Points on a hilly landscape, in no order, each with its height.
From any point a ball rolls to the lowest of the 2 points nearest to it. It stops when none of these is lower. Distance is the straight distance between rows; heights are no part of it.
remem (h 524): 126,138,136,142,139,109,155,136,158,113,99,80,119,144,146,153,108,163,81,136
Rodo (h 329): 113,124,139,111,143,127,106,106,101,110,112,160,127,95,153,112,87,76,119,144
sel (h 549): 135,102,114,180,103,132,147,154,111,125,95,127,120,154,69,69,180,161,153,101
nepu (h 249): 97,157,117,140,108,128,163,144,160,143,149,83,149,139,113,130,152,138,133,139
fes (h 502): 143,111,173,111,157,120,110,134,142,114,121,128,108,113,117,192,52,123,122,148
lete (h 698): 123,99,146,133,96,144,128,136,105,164,149,179,120,116,102,123,164,149,166,106
nofe (h 841): 148,67,134,142,90,107,133,129,116,124,105,155,85,128,86,103,150,150,164,95
Bises (h 627): 147,78,119,172,127,109,127,135,136,136,127,119,91,132,93,147,94,180,136,122
vulok (h 487): 125,147,148,151,109,153,139,146,119,148,141,157,130,122,123,115,142,168,79,125
gupim (h 391): 146,140,140,117,144,126,126,136,130,130,146,113,154,158,152,167,139,110,145,115
lek (h 489): 122,147,134,113,139,105,138,124,171,99,95,99,126,129,150,149,82,132,85,155
zeti (h 429): 126,136,157,110,144,124,122,115,135,116,128,115,139,140,150,170,93,105,135,131
mim (h 321): 114,140,135,120,110,130,139,146,137,151,162,127,142,124,122,155,143,151,151,147
nen (h 648): 167,107,120,198,135,123,131,177,115,126,114,70,130,170,104,125,129,174,163,118
musa (h 569): 121,104,152,120,126,119,124,127,120,145,145,146,115,108,108,174,92,141,159,139
poge (h 511): 114,136,136,156,86,149,138,132,118,152,128,157,136,138,109,91,168,151,97,91
Nime (h 187): 117,154,137,99,142,127,159,147,128,123,145,138,114,83,140,132,98,100,128,192
keduf (h 345): 120,136,93,159,116,114,136,121,150,121,99,97,139,152,130,115,136,145,118,112
guti (h 503): 136,159,108,75,151,148,135,134,163,143,170,97,148,138,157,125,152,59,114,144
piv (h 304): 136,133,107,152,120,123,118,120,131,110,97,129,142,146,132,105,150,160,83,106
nudov (h 387): 116,93,145,119,124,127,106,111,104,119,116,187,110,102,136,118,87,106,121,141
Pil (h 268): 133,109,170,143,103,149,123,131,101,150,154,171,140,138,157,137,113,146,118,104
tipal (h 83): 129,160,161,116,133,182,134,154,65,149,155,175,132,75,149,98,149,123,101,146
kopi (h 295): 146,155,122,92,168,114,134,123,155,109,113,126,97,83,141,144,95,136,107,183
muva (h 773): 71,116,127,129,104,111,112,90,146,121,108,108,137,139,127,114,92,94,134,113
Fepa (h 862): 139,104,122,151,100,142,134,139,112,140,120,172,93,110,96,94,154,182,95,96
tokog (h 285): 123,164,134,139,115,129,159,167,147,147,152,91,142,144,110,153,159,167,142,148
robi (h 530): 110,145,122,86,160,109,107,89,153,103,108,109,135,122,141,144,83,62,136,153
lofo (h 389): 125,153,137,104,132,160,120,143,107,143,173,131,161,128,164,123,166,87,113,113
Ved (h 376): 118,111,131,136,115,117,122,117,135,130,124,128,140,151,126,148,118,136,145,110
norim (h 684): 123,115,143,156,95,145,126,148,108,160,153,148,147,143,90,115,179,140,165,98
maf (h 468): 159,109,123,116,148,139,123,136,117,139,143,167,91,71,114,134,99,177,103,157
dalu (h 341): 134,142,146,96,162,110,129,119,147,107,116,126,100,101,119,163,75,111,142,183
sinu (h 825): 114,75,121,146,90,101,135,103,120,121,91,141,102,131,100,99,125,140,154,88
bap (h 531): 140,132,125,175,103,134,127,144,119,134,103,151,123,146,86,77,183,165,113,97
kifig (h 863): 99,96,132,112,88,128,127,102,111,137,126,169,121,118,121,98,144,118,150,98
mul (h 536): 168,125,154,102,168,122,115,139,131,117,135,140,91,101,136,171,65,137,97,161
gopa (h 145): 119,138,151,119,110,173,124,136,80,146,159,176,138,99,155,108,152,99,120,119
viti (h 431): 109,115,119,89,130,139,118,122,138,150,173,102,139,149,147,137,121,59,144,119
meru (h 166): 154,141,109,127,148,111,127,128,135,122,119,111,127,149,113,150,153,157,168,127
gik (h 417): 159,162,117,121,157,151,116,133,114,129,110,167,109,95,121,105,168,168,88,130
Misem (h 598): 136,92,124,135,131,110,132,133,126,140,126,142,103,122,98,160,108,172,168,139
Luga (h 270): 157,159,111,157,140,125,127,147,132,103,111,112,144,162,117,111,167,162,103,114
mut (h 440): 174,133,123,114,162,153,119,133,108,134,138,174,95,69,134,124,137,165,81,146
vos (h 349): 113,143,110,116,129,120,140,137,137,144,146,131,140,125,107,125,172,146,147,144
lipas (h 311): 124,91,105,166,123,105,129,123,124,114,107,68,148,176,112,123,139,110,195,83
ges (h 520): 121,147,147,95,159,138,138,138,91,108,156,133,138,97,175,128,104,60,127,173
Godev (h 314): 104,129,102,123,112,129,137,129,157,139,162,75,149,160,134,138,138,102,139,108
lekab (h 86): 191,97,116,162,143,113,119,145,108,107,109,117,124,166,94,135,149,164,182,107
duv (h 802): 95,92,116,152,88,105,124,93,136,131,103,122,127,153,117,107,110,116,149,87
nufiz (h 535): 131,100,155,128,123,125,120,134,141,152,152,135,107,97,111,162,74,165,122,142
vovip (h 421): 147,114,141,144,129,133,115,139,126,127,123,128,124,136,131,147,113,160,113,123
dabi (h 558): 103,138,143,144,120,115,154,130,165,129,115,68,140,147,153,157,102,135,110,123
Legez (h 373): 100,104,96,117,122,125,116,121,149,162,159,92,144,165,128,135,126,73,167,105
Museg (h 600): 81,132,151,162,105,117,141,122,146,142,123,76,142,174,151,149,87,115,122,95
feb (h 240): 160,157,96,154,147,133,123,147,121,117,104,129,147,157,88,101,201,138,122,97
mav (h 829): 95,115,103,134,89,147,125,109,130,146,142,134,139,137,129,80,156,99,120,99
bam (h 125): 203,102,116,155,155,125,112,142,111,103,99,144,114,151,96,120,170,169,149,102
Pite (h 201): 106,133,99,150,117,103,156,150,152,124,124,74,143,144,113,136,137,154,163,135
Kaveg (h 443): 126,127,141,131,139,117,112,108,155,95,86,101,126,138,140,160,61,128,86,117
devub (h 597): 130,106,119,178,117,107,138,139,143,131,116,101,116,146,108,130,121,179,145,117
mame (h 126): 156,113,113,143,134,110,120,138,119,111,114,112,144,160,103,129,166,140,182,104
Nuv (h 374): 132,170,109,105,140,137,129,128,124,130,130,149,132,109,119,115,178,142,130,154
Mun (h 481): 116,132,128,88,145,132,121,123,117,134,171,131,142,114,170,130,116,50,137,140
Rig (h 386): 165,110,136,134,160,93,104,119,148,94,95,109,114,141,126,166,83,148,102,120
musu (h 361): 129,149,121,107,136,141,141,137,146,140,168,91,156,156,139,157,168,101,144,127
Rogo (h 851): 112,94,151,197,116,111,115,115,123,121,98,85,128,172,121,152,90,127,171,74
fufet (h 269): 125,114,150,100,125,135,109,108,84,119,126,171,144,102,161,118,126,82,127,121
rek (h 570): 118,103,107,173,104,116,144,137,129,129,105,104,116,161,101,91,156,154,155,104
pano (h 322): 113,102,152,154,86,131,128,120,121,149,139,147,122,144,132,127,122,149,134,106
Fikad (h 603): 130,172,132,113,143,131,155,137,157,112,118,118,131,112,149,123,138,149,72,178
zigo (h 614): 104,161,109,118,120,137,138,126,141,135,132,128,145,121,139,92,149,125,90,145
lesen (h 392): 105,114,157,119,130,127,98,97,112,113,123,146,149,129,156,126,79,68,109,120
Rad (h 852): 147,84,119,140,110,126,130,132,123,133,106,161,100,115,107,108,155,171,142,116
vob (h 479): 105,123,99,104,132,105,106,83,143,106,87,136,122,120,109,119,115,103,157,126
bofe (h 828): 107,88,124,179,108,102,120,112,127,117,91,97,112,164,104,118,102,142,158,90
Vudol (h 172): 116,98,137,154,83,152,145,123,122,150,150,119,139,171,119,120,150,104,160,70
Teza (h 356): 142,155,116,109,131,156,118,133,110,146,152,141,158,142,135,123,199,108,126,96
fupiz (h 396): 140,184,116,115,155,162,127,138,94,139,132,169,123,77,122,112,174,146,121,142
vizen (h 226): 125,130,84,118,128,138,120,118,144,138,151,107,157,161,141,103,179,85,126,93
kimu (h 211): 154,145,98,123,131,132,122,127,121,116,111,130,151,144,107,106,208,127,156,109
ruguz (h 712): 141,119,141,114,117,152,118,144,97,146,146,174,118,94,122,143,157,146,167,131
nadoz (h 501): 132,125,143,117,133,122,135,145,140,142,139,144,104,90,125,145,96,170,107,173
Zav (h 150): 106,127,108,131,135,96,140,132,159,120,116,100,121,133,99,148,113,144,178,146
Mek (h 657): 124,135,119,135,117,135,117,117,132,129,121,164,116,101,129,106,114,155,85,145
pazoz (h 330): 146,174,132,127,138,146,124,143,124,135,147,123,161,147,129,126,191,127,98,116
sedaz (h 337): 177,114,140,116,150,113,95,115,131,104,107,144,116,132,138,168,104,137,134,123
tafa (h 300): 153,174,138,160,135,149,131,159,114,134,119,135,155,164,112,125,175,156,98,95
Ripu (h 250): 150,155,107,105,159,105,114,107,136,102,111,140,119,104,141,132,126,149,111,160
pudoz (h 53): 176,147,155,107,171,150,135,157,100,113,143,147,96,77,161,140,102,131,79,172
Desev (h 430): 106,147,112,110,125,175,120,138,123,171,195,129,154,127,147,100,158,71,113,119
diral (h 469): 117,149,94,82,144,157,134,143,135,166,197,104,142,125,156,106,155,61,118,133
Zil (h 574): 133,179,129,95,147,160,140,139,103,124,159,144,129,81,161,105,150,99,109,176
Nifel (h 803): 79,103,102,112,105,128,123,97,141,142,138,111,136,148,140,99,119,84,128,109
Lur (h 642): 88,118,138,154,91,130,141,108,141,146,139,107,145,166,157,122,109,109,124,98
felu (h 254): 119,79,153,156,63,133,143,123,123,137,130,142,131,155,107,119,134,134,163,72
sove (h 237): 110,170,135,88,135,128,166,145,145,134,155,117,125,88,141,127,139,106,134,187
Bipur (h 388): 92,128,132,103,143,109,115,108,142,123,118,139,124,98,122,142,82,102,144,177
Gom (h 208): 138,146,90,128,146,110,128,116,153,106,113,132,121,124,118,130,145,154,135,144
dolu (h 680): 128,101,131,138,125,126,117,115,130,123,110,158,101,100,132,116,75,166,72,134
rubup (h 177): 138,128,98,118,136,121,122,116,133,115,126,126,156,152,129,116,172,113,141,107
tipu (h 370): 98,137,100,142,122,112,137,117,143,123,120,60,145,164,133,136,130,114,137,102
dupud (h 459): 138,116,147,151,110,146,127,147,122,147,142,155,105,124,130,136,105,178,86,126
bon (h 255): 114,98,117,161,94,120,130,126,121,140,131,93,149,181,126,131,136,119,170,83
lora (h 567): 179,141,154,100,168,123,141,135,146,108,121,119,103,127,144,169,98,146,85,154
mit (h 673): 143,132,130,163,116,142,137,155,118,143,145,116,152,164,99,128,186,148,163,98
mepaz (h 448): 117,112,140,111,127,115,91,80,128,100,101,139,138,136,134,138,90,85,133,109
ludi (h 559): 133,159,116,76,155,111,135,112,142,105,122,118,132,121,150,133,113,63,135,176
bisis (h 294): 167,120,125,114,156,124,101,105,117,100,109,163,107,110,139,136,111,140,117,145
pofo (h 709): 109,94,143,153,107,116,112,108,140,136,105,143,103,126,122,129,73,154,94,122
vam (h 71): 144,150,151,111,159,164,132,154,79,118,143,166,112,66,159,113,126,139,96,163
livat (h 744): 89,112,136,147,123,99,113,102,145,123,87,119,119,126,114,131,70,120,123,131
rufes (h 120): 143,153,150,110,161,140,155,160,117,125,146,150,98,72,153,134,93,130,98,199
baz (h 516): 101,103,88,99,106,100,123,89,135,125,110,136,133,129,106,102,145,98,166,108
Kivu (h 626): 153,106,122,207,128,117,139,144,128,127,102,62,115,168,117,133,99,177,136,107
dak (h 594): 103,170,119,104,132,148,138,139,119,138,149,137,150,102,155,89,145,92,94,163
pebok (h 634): 90,137,116,117,116,120,138,121,137,130,124,133,132,109,147,106,114,135,96,164
bafil (h 848): 99,98,128,116,81,141,118,97,111,149,136,161,136,111,144,75,140,84,129,107
dunog (h 660): 162,129,140,173,128,136,136,172,115,126,129,83,150,176,110,146,157,165,155,110
vodek (h 434): 90,109,113,94,120,115,108,87,134,124,120,146,124,100,119,118,101,105,151,149
Rem (h 580): 138,175,117,73,172,133,142,118,124,107,144,129,118,91,156,135,135,75,146,188
mozof (h 550): 135,168,147,103,153,154,163,160,75,113,164,137,133,69,164,119,123,76,117,182
ruk (h 466): 118,118,172,127,143,113,110,131,148,120,122,106,125,140,124,188,72,124,142,128
nebud (h 210): 124,119,147,118,113,144,116,120,96,141,141,160,142,130,150,118,132,115,128,116
Fuzol (h 493): 117,133,140,110,156,99,87,88,153,100,88,125,125,125,123,157,76,96,128,130
Nevaf (h 281): 129,162,128,91,134,116,155,135,164,115,127,112,122,108,125,148,128,136,133,170
fomup (h 587): 167,164,143,107,155,133,150,145,144,118,123,126,109,110,152,147,123,147,66,171

Call two points neighbours if one is among the 2 nearest of the other. Go from one point of each pair to the other, from neighbour to neighbour, staying as low as possible. Name the highest point that can't be avoided.
duv / Vudol | Rogo
Zav / Vudol | lipas
lekab / Zav | meru

For each start below, name the point where the ball stops.
nufiz | Zav
livat | Godev
Museg | lekab
vob | lekab
fomup | Godev

Write out the way that a ball takes from each point below.
Misem | musa > nufiz > nadoz > maf > mut > gik > fupiz > Nuv > vos > mim > tokog > nepu > Pite > Zav
mav | Nifel > muva > livat > pofo > dolu > Mek > pebok > zigo > dak > Zil > mozof > ges > Mun > viti > Legez > Godev
Lur | Museg > dabi > remem > lek > Kaveg > Rig > sedaz > bisis > Ripu > Gom > meru > mame > lekab
